Each row is a point on a tangle of strands that fork, close into loops and nearly touch. The rows are in no order.
(in the rows, 128 means zero)
Two points are linked if the straight distance between their rows is under 70.6. Some points are linked to none.
J194: [144 138 141  94 124 128  91 122 136 124 129 118  74 133 144 134 160 167
 120 105]
J861: [ 78 161  95 102 159 106 180 146  71 145 127 104 163 105 157 155 140 166
 113 140]
J581: [130 133  51 159  93  86 163 157 172 130 171 149 120 112 129  89  85 146
 158 150]
J366: [130 162 109 163 134 128 157 127 116 190 137 146 131 157 146 133 109 136
  72 163]
J3: [108 116  65  81 123 106 111 115 143 137  87  98  85 133 123 192 149 183
  58 130]
J402: [138 156 167  88 102 150 109 123 155 114  99 159  57 150 115 183 158 184
 113 134]
J353: [133 114 147 206 138 126 154 120  97 106 127 140 174 133  71  73 122  95
 122 145]
J700: [ 84 137  58 116 142  99 149 136  89 190  98 113 149 134 114 157 105 163
  65 151]
J951: [118 106 182  42 176 119 134 158  90 132 105 105 169 112 148 143 152 101
 168  92]
J289: [126 120 128 134 109 106  63 114 174  94 161 104 115  74 149 123  71  94
 173  98]
J439: [142 113 165 143  95 196 149 106 144  98  97 157  87 170 104 131 153 126
 128 138]
J354: [134 113 111 161 122 161 124 116 111 131 127 129 127 149 106  91 169 117
 127 135]
J853: [136 117 134 176  91 187 163  98 143 111 102 143  95 156 117 121 131 125
  85 157]
J770: [131 147  79 147 123 101 108 120 168 161 139 133  86 138 158 153  99 153
  76 145]
J655: [135 126 178  81 127 166 101 141 135 121 109 166  93 163  85 165 190 164
 143 114]
J570: [154 133 188 119 111 163 117 110 138 119 123 172  84 169 125 141 138 140
 129 127]
J514: [136 150 195  61 129  96  87 115 132 106 139 133  80 110 166 147 120 157
 144  91]
J337: [139 141 138 112 101 182 143 122 145 149  90 153  79 166 115 164 158 152
  92 146]
J451: [143 134 161  91 124 157 128 135 112 128 109 156  99 160 112 153 183 164
 121 115]
J374: [130 111  85 133  79 105 158 151 134  93 137 126 175  76  76  67  82 102
 192 128]
J446: [123 149  70 134 134  84 102 134 176 151 148 131  78 113 162 149 105 165
  90 134]
J180: [102 136  86  97 130 129 143 132  98 153 106 104 119 141 127 166 159 185
  80 126]
J54: [117 170 113 159 168 111 171 153  92 166 141 149 177 119 128  82 138 100
 165 166]
J491: [125 156 107 134 131 157 164 129  93 193  82 135 148 167 106 137 163 135
  70 170]
J465: [140  98 190 174 120 113 121 114 146  96 151 109 182 112 123 125  69  74
 120  98]
J554: [153 159 175 118 105 140 103 102 169 124 120 172  48 158 148 160 122 165
 108 150]
J281: [127 105  77 181  95  87 118 133 177  72 167 126  93 107 105  98  73 143
 137 138]
J332: [156 102 165 124  94 171  91  97 140  88 113 138  88 161 101 127 151 118
 139 114]
J882: [145 106 126  88 112 157  80 124 126 111 109 112  78 146 100 126 198 147
 129 103]
J516: [138 105 184 146 149 127 138 126 142 120 136 107 220 124 162 129  89  51
 164 117]
J515: [159 100 201  96 155 145 135 136 104 144 111 145 166 188 119 123 152  98
 167 119]
J79: [146 162 207  94 145 120 140 138 111 142 143 168 101 164 155 159 127 164
 127 118]
J791: [145 102 179 115 153 126 133 130 135 138 124 110 206 143 165 125 108  57
 171 118]
J328: [ 83 121  37  99 138  95 125 155 142 132 129  99 112  87 137 153 149 183
 111 116]
J904: [129 123  86 172 106  94 117 123 178  98 176 142  92 107 138 103  64 141
 140 130]
J39: [117 135 134  76 125 140 152 125  97 121 101 128 117 154 121 179 173 199
 102 108]
J817: [127 133  54 193  95 109 169 137 133 129 127 140 156 135  67  74 134 142
 145 167]
J254: [117 174 104 144 148 115 168 150  94 202 132 128 159 144 141 138 117 140
  82 162]
J579: [118 135  93 113 140 106  85 141 148 126 153 112  75  99 151 120 137 163
 123 110]
J9: [126 105 107 142  79 107 144 155 149  88 142 110 190  65  73  94  75  88
 179 115]
J561: [134  86  90 184 103 155 111 107 167  65 118 112  79 131  92 117 136 136
  93 149]
J774: [116 113  96 136 119 125 123 148 126 123 144 129 177  83 101  89 120  85
 199 118]
J867: [153 114 211  74 126 131  82 120 150 121 119 144 138 168 115 156 136 115
 171  91]
J604: [126 126  75 201 110 139 144 122 141 140 139 140 123 145 108 112 126 128
 104 169]
J890: [112 142 137  68 124 108 120 117 112 103 114 115  92 125 150 171 160 205
 120  96]
J327: [145 117 113 161 114 166 132 109 122 123 122 131 110 152 120 111 162 121
 111 141]
J538: [124 113 117 140 134 130 127 147 124 128 143 121 200  88 111  94 116  59
 195 122]
J704: [119 173  78 144 126 102 175 168 142 171 172 161 139 100 159 104  75 130
 148 162]
J74: [ 79 121  54  90 139 107 123 137 121 127 122  88 120  97 137 160 167 192
 111 113]
J528: [ 72 158  69 115 152 102 168 153  90 164 125 109 166 104 136 149 127 171
 106 141]
J674: [136  93 101 132 103 129  53 105 159  80 133  79  99 116 105 114 135 107
 152  94]
J866: [116 138 119  93 137 128 139 134  94 136 119 112 116 136 137 151 170 181
 100 111]
J340: [ 95 129 126  60 161 121 111 146  98 101 136 104 121  58 168 139 135 150
 148  90]
J521: [119 122  70 122 122 118  97 155 148 121 161 112 106  91 121  98 128 131
 170 114]
J823: [135  91 121 178  94 112  91 132 152  65 144  94 120 103  73 108  87 114
 110 114]
J490: [150 113 182 174  95 142 113  87 152  65 119 135  74 138 122 128  87 124
  96 134]
J677: [149 135 167 175 149 141 176 111  81 145 117 162 172 174 119  90 149  89
 128 161]
J870: [102 171  36 125 132  91 173 169 122 192 119 132 166 104  99 114 130 157
 130 158]
J423: [111 166 140 130 192 109 174 166  77 159 124 138 180 107 145  93 142  84
 166 158]
J213: [149 146 142 169 115 148 142 102 138 146 137 152  91 165 154 128 114 139
  88 149]
J939: [ 95 134 115  70 129 108 133 110 103  97 122  99 108 113 164 173 153 203
 117  95]
J808: [149 125 193 130 142 130 122 107 119 128 151 146 134 145 162 116  97  94
 149 103]
J691: [134 165 159 134 156 118 140 137 110 155 168 143 111 120 187 120 104 127
 123 115]
J864: [111 115 101  77 151 139  96 169 118 129 133 109 175  51 120 121 146  85
 184 107]
J422: [ 87 154 131  97 156 114 188 134  63 140 124 110 158 129 162 159 155 168
 118 125]
J692: [126 115 162  48 148 124  88 135 130 126 122  95 143  97 148 143 152 108
 168  73]
J859: [127 102 118 147  85 108 130 154 164  85 152 100 191  62  83 118  78  83
 162 104]
J87: [100 143 152  77 144 119 183 127  66 121 121 123 151 150 149 174 166 178
 135 113]
J920: [154 117 205 124 130 142 122 107 121 124 137 147 129 165 143 123 112 103
 149 108]
J303: [134 145 164 117 107 198 150 122 164 139  92 179  82 166  96 172 161 149
 119 153]
J468: [139 139 122 143 111 172 140 118 128 151 102 139 103 161 127 138 164 139
  93 152]
J724: [152 151 134 164 109 108 102  93 170 124 147 150  64 145 184 135  88 147
  93 145]
J709: [103 152  32 130 127  98 142 164 133 183 130 118 150 112 100 123 144 163
 118 153]
J350: [137 121 141 193 119 132 127 105 127  99 160 131 110 127 125 100  93 119
 118 132]
J557: [125 125 184  65 150 123 121 139  98 118 119 128 120 136 137 142 160 152
 146  86]
J174: [125 104  84 161  94 105 113 141 155  85 162 116 113 101  90  96  85 121
 157 122]
J420: [118 145  82 114 143  81  91 136 162 137 153 120  76  98 166 143 116 169
 107 117]
J827: [101 186  95 136 159  98 176 160  91 195 138 129 168 124 139 131 112 141
 100 161]
J403: [128 160 141 108 119 137 156 122 111 182 104 144 105 167 146 173 109 160
  58 146]
J949: [127 114  44 185 108 124 140 119 171 171 114 154 113 156 107 145  86 120
  64 186]
J633: [148 148 205  74 121 106  79 108 143 117 140 144  78 127 154 139 122 148
 150  96]
J935: [133 108 155 195 113 122 128 130 122  88 157 130 134 119 100  92  73 112
 105 127]
J644: [126 150 103 155 129 167 157 125  99 177  93 131 144 162 100 117 179 130
  92 174]
J844: [101 135  43  96 137 103 121 174 146 133 149 121 112  71 138 125 137 169
 136 126]
J256: [152 151 155 150 117 104  93  93 160 118 155 140  62 130 184 126  89 143
 110 131]
J130: [130 123  43 195  85 103 171 135 159 135 131 148 141 139  84 103 111 146
 119 172]
J972: [138 127 171 100 169 127 133 144  99 145 144 129 147 125 150 112 134  95
 150 108]
J505: [129 145  85 194 118 102 137 120 169 133 171 153 100 134 157 122  66 142
 108 157]
J536: [137 175 183 107 160 112 185 139  85 166 140 149 137 162 168 155 124 146
 102 137]
J707: [103 148 134  81 104 159 152 126 122 137  74 152  98 162 104 211 148 188
  78 136]
J635: [156  95 197 123 150 150 145 119  98 138 109 153 171 190 109 113 150  88
 160 135]
J279: [148 131 116 134  94 171 129  89 182 119  91 140  53 165 132 158 142 144
  89 162]
J364: [119 103 120 151  87 108  95 133 179  80 157  85 165  73  97 132  79  83
 157  92]
J489: [130  92 152 180 107 110 114 136 136  94 141  99 179  99  67 106  92  91
 111 109]
J421: [118  94  99 127 108 138  63 118 155  97 141  74 133  98 100 120 133  91
 169  85]
J259: [105 176 137 111 175 112 160 164  94 145 163 137 131  85 193 133 103 138
 121 136]
J663: [128 156  89 168 138 141 153 129 100 179 115 134 154 149 102 102 175 128
 104 160]
J134: [141  81 123 159  99 157  88 103 131  75 119  97 108 133  86 110 140 107
 118 119]
J945: [ 75 155  54 112 144  83 161 153 101 189 118 115 169 111 118 149 106 167
  98 152]
J301: [150 122 195  70 139 133 100 126 119 125 127 136 119 154 122 140 152 127
 156  87]
J52: [108 138 179  64 153 112 159 125  76  99 129 139 134 142 150 175 154 187
 153  96]
J141: [120 132 130 125 154 129 110 145 116 140 160 126 142  88 145  97 109  91
 168 116]
J14: [128  96 150 188 113 122 120 124 125  86 152 114 155 109  89  96  88  98
 123 116]
J788: [133 140 175  76 158 121  96 137 113 128 145 116 122  91 174 133 115 109
 153  91]
J308: [151 132 133 121 115 140  93 114 141 120 129 120  72 138 139 127 154 142
 115 115]
J90: [156 160 146 117 106 137 111 104 160 134 113 156  61 156 156 159 129 163
  85 143]
J169: [142  99 136 179 102 114  85 102 154  56 139 104  87 114 106 114  85 125
 104 121]
J117: [133 150 176 109 174 125 151 145  82 156 142 134 141 139 159 115 141 112
 135 132]
J628: [131 124  79 199 103 165 152 107 135 133 113 141 125 152 111 113 134 125
  81 171]
J792: [140  96 138 146 112 150  94 107 123 105 133 108 129 142 103 102 140  98
 139 105]
J943: [137  84 144 178  98 121  89 131 157  71 133  84 158  96  62 117 107  95
 101 102]
J418: [136 136 148 121 119 107  59 103 168 105 155 112 107  87 168 120  83  94
 164  96]
J215: [129 138  93 154 107 162 146 105 148 173  99 142  94 167 131 151 108 128
  58 173]
J657: [122 117 154  45 163 129  82 151 120 123 121  99 162  71 166 155 133  98
 164  80]
J869: [127 158 107 155 138 120 129 133 133 158 163 136 107 131 163 120 108 145
 101 138]
J842: [146 139 171  90 140 143 151 145  94 141 114 150 113 159 123 149 177 164
 115 121]
J578: [140 122  77 144 114 131 111  93 197 135  93 141  53 151 145 175 106 125
  60 169]
J806: [107 139 138  72 149 114 105 136 115 111 139 109  97  77 171 136 134 165
 133  89]
J871: [106 148 157  90 193 108 167 169  57 137 135 126 167  87 174 128 136 108
 144 137]
J111: [144 149 164 133 146 130 132 118 113 141 155 139 103 143 165 116 122 131
 119 124]
J779: [145  73 142 152  87 159  80 100 139  63  99  95 113 131  70 125 141 101
 120 104]
J828: [124 119 112 202 103 175 171  99 136 127  89 137 120 148 108 119 133 121
  72 177]
J897: [150  86 200 158 111 126 118 103 141  96 130 107 177 136 117 133  89  84
 118 101]
J670: [139 106 100 133 110 130  52 105 162  85 134  95  68 127 124 120 142 131
 138 119]
J809: [112 151 154 107 199 104 160 172  71 158 132 137 173 103 164 103 131  85
 158 151]
J42: [120 119 136 114 174 123 133 159 113 149 112 119 226  94 144 103 129  41
 195 144]
J322: [155 159 166 120 125 121 103 106 138 131 152 142  80 142 176 124 105 145
 112 116]
J533: [ 97 149 101 105 159 118 136 157 107 138 147 117 122  92 149 119 146 156
 130 117]
J967: [128 124 108 153  90 185 159 101 175 151  77 136  81 169 127 156 112 117
  67 174]
J934: [127 120 162  64 151 131 125 141  90 130 116 112 123 129 126 131 178 145
 142  94]
J975: [124 116  33 192  94 111 155 130 163 159 118 154 136 150  86 129  89 134
  87 183]
J263: [152  83 192 133  99 177 113 102 139  83  98 139 119 164  86 136 135 100
 134 114]
J195: [154 117 193 149 153 143 171 120  90 141 113 165 161 192 121  99 147  88
 142 155]
J800: [111 129 111  79 118 104 123 103 139 141  81 132  79 154 143 204 100 183
  52 129]
J444: [122 114 109 168 134 142 131 125  97 133 127 127 152 141  91  78 169 107
 149 134]
J365: [123  98  21 127 109 116  96 155 166 113 151 106  86 111  88 100 155 147
 156 133]
J146: [156 113 143 153  91 151 107  83 184  62  96 134  44 146 123 144 121 139
  97 157]
J722: [144 141  94 141 114 123 112 107 175 155 113 144  66 155 157 167 102 142
  59 153]
J18: [130  94 132 137 126 128 117 135 161 114 137  89 226  89 133 135 126  60
 180 103]
J651: [136  88 100 170 100 161 100 111 145  76 121 110  95 132  90 105 146 117
 109 136]
J523: [116 150 116 115 130 147 163 132  85 192  75 131 143 166 110 156 150 151
  61 157]
J586: [121 108   9 124 116 105 114 166 170 140 146 113 104 113  95 108 162 157
 146 141]
J768: [ 73 132  76  84 148 120 144 132  90 108 126  88 136  86 153 151 173 182
 132 106]
J138: [125 126 158 107 164 127 115 141 110 141 153 122 156 102 158 107 112  76
 167 113]
J838: [123 129  59 150 121 138 121 132 144 171 121 131 112 148 122 140 139 145
  73 158]
J181: [132 137 138 182 130 113 126 118 130 118 178 138 124 116 151  98  77 116
 133 129]
J946: [152 106 172 173 102 116  86  93 162  56 130 116  94 116 115 118  78 117
  95 119]
J922: [123 121  87 123 130 124  82 132 150 115 157 107  91 106 135  99 132 129
 146 113]
J25: [145 101  95 169 107 137  93 101 176  70 131 121  62 135 119 124 118 141
  92 148]
J404: [124 121  59 131 123 138 109 139 145 155 113 113 100 140 114 133 181 156
  87 149]
J436: [115 105 102 153 105 119 103 133 145 105 162 112 140  96 100 103  90  97
 169 108]
J415: [107 172 122 126 175 108 158 166 100 154 162 141 146  86 173 120 114 130
 133 145]
J220: [104 140 141  77 108 141 155 116  98 131  87 134 119 167 116 209 147 204
  97 122]
J767: [ 82 129 100  65 160 126 125 147  82  88 131 112 137  55 170 148 145 155
 156 104]
J881: [113 159 130 113 143 129 178 136  67 176 104 125 154 153 129 156 163 158
  79 141]
J798: [143  77 155 155 113 151 113 104 115 106 117 104 161 145  90 102 144  85
 140 112]
J758: [119 150 112 144 139 121 129 153 127 136 176 146 138  87 153  93  80  98
 175 138]
J245: [113 168 170  84 131 108 174 112  96 126 129 139 121 153 169 199 113 199
 105 116]
J630: [133 129 170 133 101 204 155 111 162 118  99 173  78 169  99 155 160 132
 133 147]
J551: [140 152 156 109 141 138 156 136  94 153 128 137 124 153 137 138 158 148
 104 133]
J300: [ 99 133  17 108 121  93 145 168 143 177 123 111 146 112  87 129 161 171
 118 145]
J661: [126 160  97 147 132 107 158 167 124 144 176 161 144  88 153  91  80 116
 172 150]
J226: [128 125  82 133 101 127 151 151 125 115 130 141 187  73  90  73 108  85
 209 132]
J168: [124 111 102 108 119 140  78 137 154 111 145  92 172  66 125 131 130  70
 190  86]
J925: [106 179  98 139 156 108 170 165 102 174 153 133 152 101 149 114 122 138
 132 150]
J343: [151  61 182 150 113 154 126 103 126 101  95 113 190 164  81 121 141  80
 129 110]
J478: [151  88 192  88 147 137 128 130 142 142 111 104 203 166 151 137 135  72
 180 105]
J476: [125 134  69 168 115 136 130 122 150 177 120 142 114 156 126 142 107 131
  67 170]
J896: [162 122 193 119 125 153 117 112 119 127 123 165 116 172 128 127 140 114
 142 116]
J752: [125 116 123 145 106 113  90 130 161  90 167 107 151  72 127 118  69  89
 168  97]
J495: [115 148 139  74 105 140 132 121 148 139  73 154  78 150 117 216 125 201
  75 143]
J68: [133 101 142 107 148 142 105 136 150 136 127 100 215 102 154 133 135  58
 185 107]
J790: [120 139  53 176 110 111 160 141 128 145 140 136 154 128  87  76 140 138
 153 162]
J883: [116 110  86 155 111 128 118 141 131 113 149 118 144 101  90  82 126 104
 182 121]
J377: [134 110 142  82 127 148 100 128 110 120 118 111 101 140 111 129 189 144
 141  93]
J777: [126 157 143 109 152 127 177 139  74 170 115 124 150 148 130 138 171 148
 105 139]
J341: [134 145 163 167 145 120 129 114 122 122 180 142 129 119 168 104  67  99
 139 121]
J454: [124 117 125 200 126 110 157 130 100 109 131 135 189 118  62  63 116  98
 156 138]
J249: [116 115  95 181 108 111 141 137 116 106 144 122 169 112  64  66 126 109
 171 134]
J206: [115 146  96 150 152 118 149 148 102 142 127 130 180 106  94  70 158  96
 193 142]
J694: [126 166 157  95 139 106 151 127 101 146 128 134 109 140 166 174 122 186
  83 115]
J37: [138 118 127 220 103 140 164 115 140  93 124 142 117 129 101 108  99 134
  61 173]
J401: [ 85 131 100  75 139 123 141 117  84 101 117  95 127 111 163 162 173 191
 140  90]
J405: [105 131 158  78 183 112 171 155  57 122 121 116 162 107 164 131 165 131
 149 123]
J235: [142 134 177  97 126 109  56 100 161 109 141 113  99  93 177 131  90 102
 161  89]
J596: [144 160 134 112 124 126 112 116 144 147 122 141  73 153 158 159 123 171
  79 137]
J894: [ 83 127 134  67 173 123 167 139  51 102 118 113 166  92 164 146 168 147
 162 110]
J756: [154  94 205  83 152 137 121 140 122 142 111 133 176 185 124 142 142  93
 175 105]
J812: [135 148 133 194 146 138 173 113  89 147 118 149 170 157 119  86 152 105
 128 167]
J339: [116 103 165  63 182 128 130 155  85 146 108 102 177 112 137 118 171  97
 169 106]
J639: [118 108  48 174 104 178 145 111 160 150  79 124 105 152  92 133 155 119
  76 186]
J122: [127 103 149 120 167 124 136 138 117 147  97 106 230 133 130 100 144  49
 188 134]
J622: [124 106  47 101 126 108  94 121 161 127  99  97  75 135 121 171 170 173
  72 132]
J944: [127 115 127 208 104 110 147 137 134  88 156 142 136 112  84  85  81 127
 102 151]
J562: [114 130  95  89 113 119 123 116 133 140  82 116  87 144 133 191 134 183
  54 131]
J81: [152 117 165 163 115 142 115  96 129 105 141 138 101 147 146 110 104 115
 119 124]
J392: [153  69 195 138  96 166 122  97 136  86  96 130 154 162  78 134 138  94
 135 107]
J487: [123 134 195  49 152 108 122 136  97  99 125 138 120 138 136 169 150 176
 158  82]
J810: [149  97 127 116 103 175  91 101 143  89 100 120  69 151  98 123 174 134
 135 119]
J288: [135 117  95 148  96 167 142  92 190 136  83 130  57 161 130 164 114 129
  70 172]
J345: [121 115 118 168 146 138 134 119  94 137 116 116 180 137  77  68 178  87
 164 134]
J637: [105 124  10 100 121  87 136 175 164 151 132 112 117 103  97 126 152 168
 132 141]
J380: [129  99 199  39 170 123 119 157 107 133 109 114 174 126 150 158 145 106
 177  88]
J427: [123 110 129 130 175 132 139 131  85 151 105 112 193 137  94  75 180  72
 177 136]
J224: [143 139 185  76 117 146  89 122 147 111 107 164  67 149 101 169 164 178
 139 116]
J493: [124 136  94 186 122 130 134 124 126 136 153 133 131 135 115  95 126 128
 122 150]
J390: [159  88 201 152 101 130 111  93 139  81 122 117 150 139 106 134  97  92
 111  96]
J880: [132 138  78 181 107  88 123 125 182 109 176 149  92 116 153 110  67 147
 115 151]
J874: [136 165 136 106 134 109 124 128 128 149 136 131  90 134 172 154 119 173
  86 118]
J615: [126 145 121 131 151 125 117 139 110 145 164 130 127 113 144  97 130 117
 146 127]
J290: [110 148 119 100 147 120 142 142 100 142 137 103 125 116 151 132 157 166
 109 113]
J733: [140 139 180  85 137 120  81 115 141 128 142 127 114 112 170 127 109 103
 161  84]
J977: [120 171  38 143 119  96 174 167 128 186 123 142 166 118  96  89 141 146
 159 164]
J248: [120 102 129  87 159 141 100 147 125 145 114  94 202  99 129 119 164  69
 182 101]
J367: [131 157 161  90 100 148 119 118 164 132  90 163  64 155 117 201 138 189
  94 142]
J885: [121 156 132  94 118 119 143 115 128 165  93 150  88 165 147 193  89 174
  47 139]
J614: [141 167 146 136 135 142 163 126 105 182 127 150 127 168 155 147 116 143
  72 154]
J667: [153 128 135 144  91 160 121  84 182  92 102 149  47 156 136 148 128 146
  96 156]
J506: [165  92 219 135 101 136 100  87 152  77 114 138 130 158 116 145  96 104
 125 100]
J338: [124 140 147  82 133 117 106 126 116 122 137 119  83 119 153 145 149 175
 123  99]
J496: [159 150 193 121 109 156 111 103 156 110 121 179  60 161 132 155 128 145
 131 134]
J995: [127 153 123 186 156 121 162 129  89 163 136 144 168 144 114  75 150 105
 149 156]
J172: [162 103 214 114  99 142  88  89 157  91 118 147 124 166 114 149 107 105
 156  96]
J154: [127 107 165  84 176 127 132 146  89 156 104 106 177 132 121 105 184  94
 170 115]
J910: [161  83 209 124 124 144 118  99 138 114 118 128 177 177 123 140 115  84
 156  96]
J89: [111 152  74 115 141 118 135 170 126 148 156 135 131  83 130  94 129 135
 169 136]
J219: [159  99 214  94 115 142  85 110 160 117 116 152 146 181 107 166 129 108
 176 102]
J683: [125 181 155 123 163 106 148 142 111 158 166 140 112 111 195 129  93 138
 100 127]
J326: [121 117  68 110 120 140 107 127 147 138  95 101  81 144 115 154 186 165
  76 137]
J258: [120 141  37 146 118  89 139 152 168 173 158 146 115 125 132 127  93 152
 113 153]
J160: [130 110 150 121 160 136 128 130  94 146 120 114 179 143 117  88 164  77
 168 123]
J708: [137 166 186 106 177 109 178 150  78 158 145 149 142 145 174 131 130 123
 124 139]
J171: [120 124 157  74 170 131 104 152 107 132 132 117 159  74 172 125 121  87
 164 103]
J996: [ 76 135 109  77 167 120 158 145  58  95 126 112 158  72 176 147 151 151
 152 107]
J187: [151 119 105 145 109 137  83  99 162  96 128 114  58 142 133 120 142 137
 110 136]
J242: [121 160  66 160 127 110 172 150 115 169 138 142 159 119  97  78 140 131
 168 161]
J148: [143 109 190  61 151 128  95 137 143 138 119 111 166 128 156 151 138  94
 177  83]
J69: [129 103 110 129 112 135 102 136 169 103 144 102 204  67 122 137 110  69
 188  94]
J893: [115 127  66 105 123 128 108 167 141 127 154 125 127  69 122  87 121 121
 181 119]
J991: [134 115 146 213 126 154 174 110  96 109 103 141 165 147  75  80 140 104
 102 159]
J954: [162 123 223 104 108 119  80  90 153 115 132 152 114 157 143 143  93 107
 159  98]
J208: [ 92 131  77 105 132 116 149 130  90 177  91 108 137 142 128 165 132 175
  58 136]
J268: [131 118 113 217 104 124 153 129 139  99 143 140 129 125  99  97  87 137
  86 165]
J676: [161 141 218  97 122 114  93  97 146 116 139 160  92 151 155 142 105 123
 158 101]
J33: [128 138 107 157 138 132 128 133 120 144 161 129 125 127 135 103 136 130
 125 134]
J762: [121 164  88 168 134 101 145 138 149 162 174 151 108 121 164 122  76 144
 111 150]
J960: [148 103 168 167  96 183 153 100 131  90 103 150 100 157 109 115 137 118
 105 141]
J474: [134 120 138 205 116 170 180 102 111 110 102 150 136 148  99  99 140 112
  85 173]
J112: [112 100  98 105 114 135  62 133 153 108 141  82 134  83 113 118 143  91
 184  87]
J82: [160 122 195 167 103 136 124  88 140  82 131 148  89 148 137 117  90 122
 102 127]
J275: [128 120 118 121 149 129 131 156 124 129 124 135 231  76 134 114 108  47
 205 141]
J48: [120 172  80 155 130  91 160 159 150 177 174 153 128 108 162 124  62 144
 121 157]
J115: [139 129 185 161 142 116 129 105 120 125 170 142 137 131 167 108  60  81
 144 109]
J672: [138  93 152 130 156 134 128 119 118 137 110  99 215 140 119  98 152  59
 175 114]
J352: [ 96 149  68 109 152 111 139 177 116 142 152 127 135  72 138 110 138 154
 149 132]
J816: [134 104 186 161 141 112 137 119 136 112 149 118 205 113 149 124  66  61
 148 111]

A piece is all that can be reached along the links. How many separate loops has the piece of each point below (a circle has one, a figure eight two, a Y none), and how many tips (points with one link)?
J418: loops 6, tips 1
J279: loops 2, tips 7
J554: loops 1, tips 2

A fork is a point with three links, a tip a point with one. Leave the first point through the second and follow the links. Name the first fork or tip that comes.
J380, J951: J160
J823, J169: J350
J451, J655: J866
J528, J861: J557
J788, J733: J752
J160, J154: J171
J130, J817: J365
J579, J420: J288
J808, J920: J245
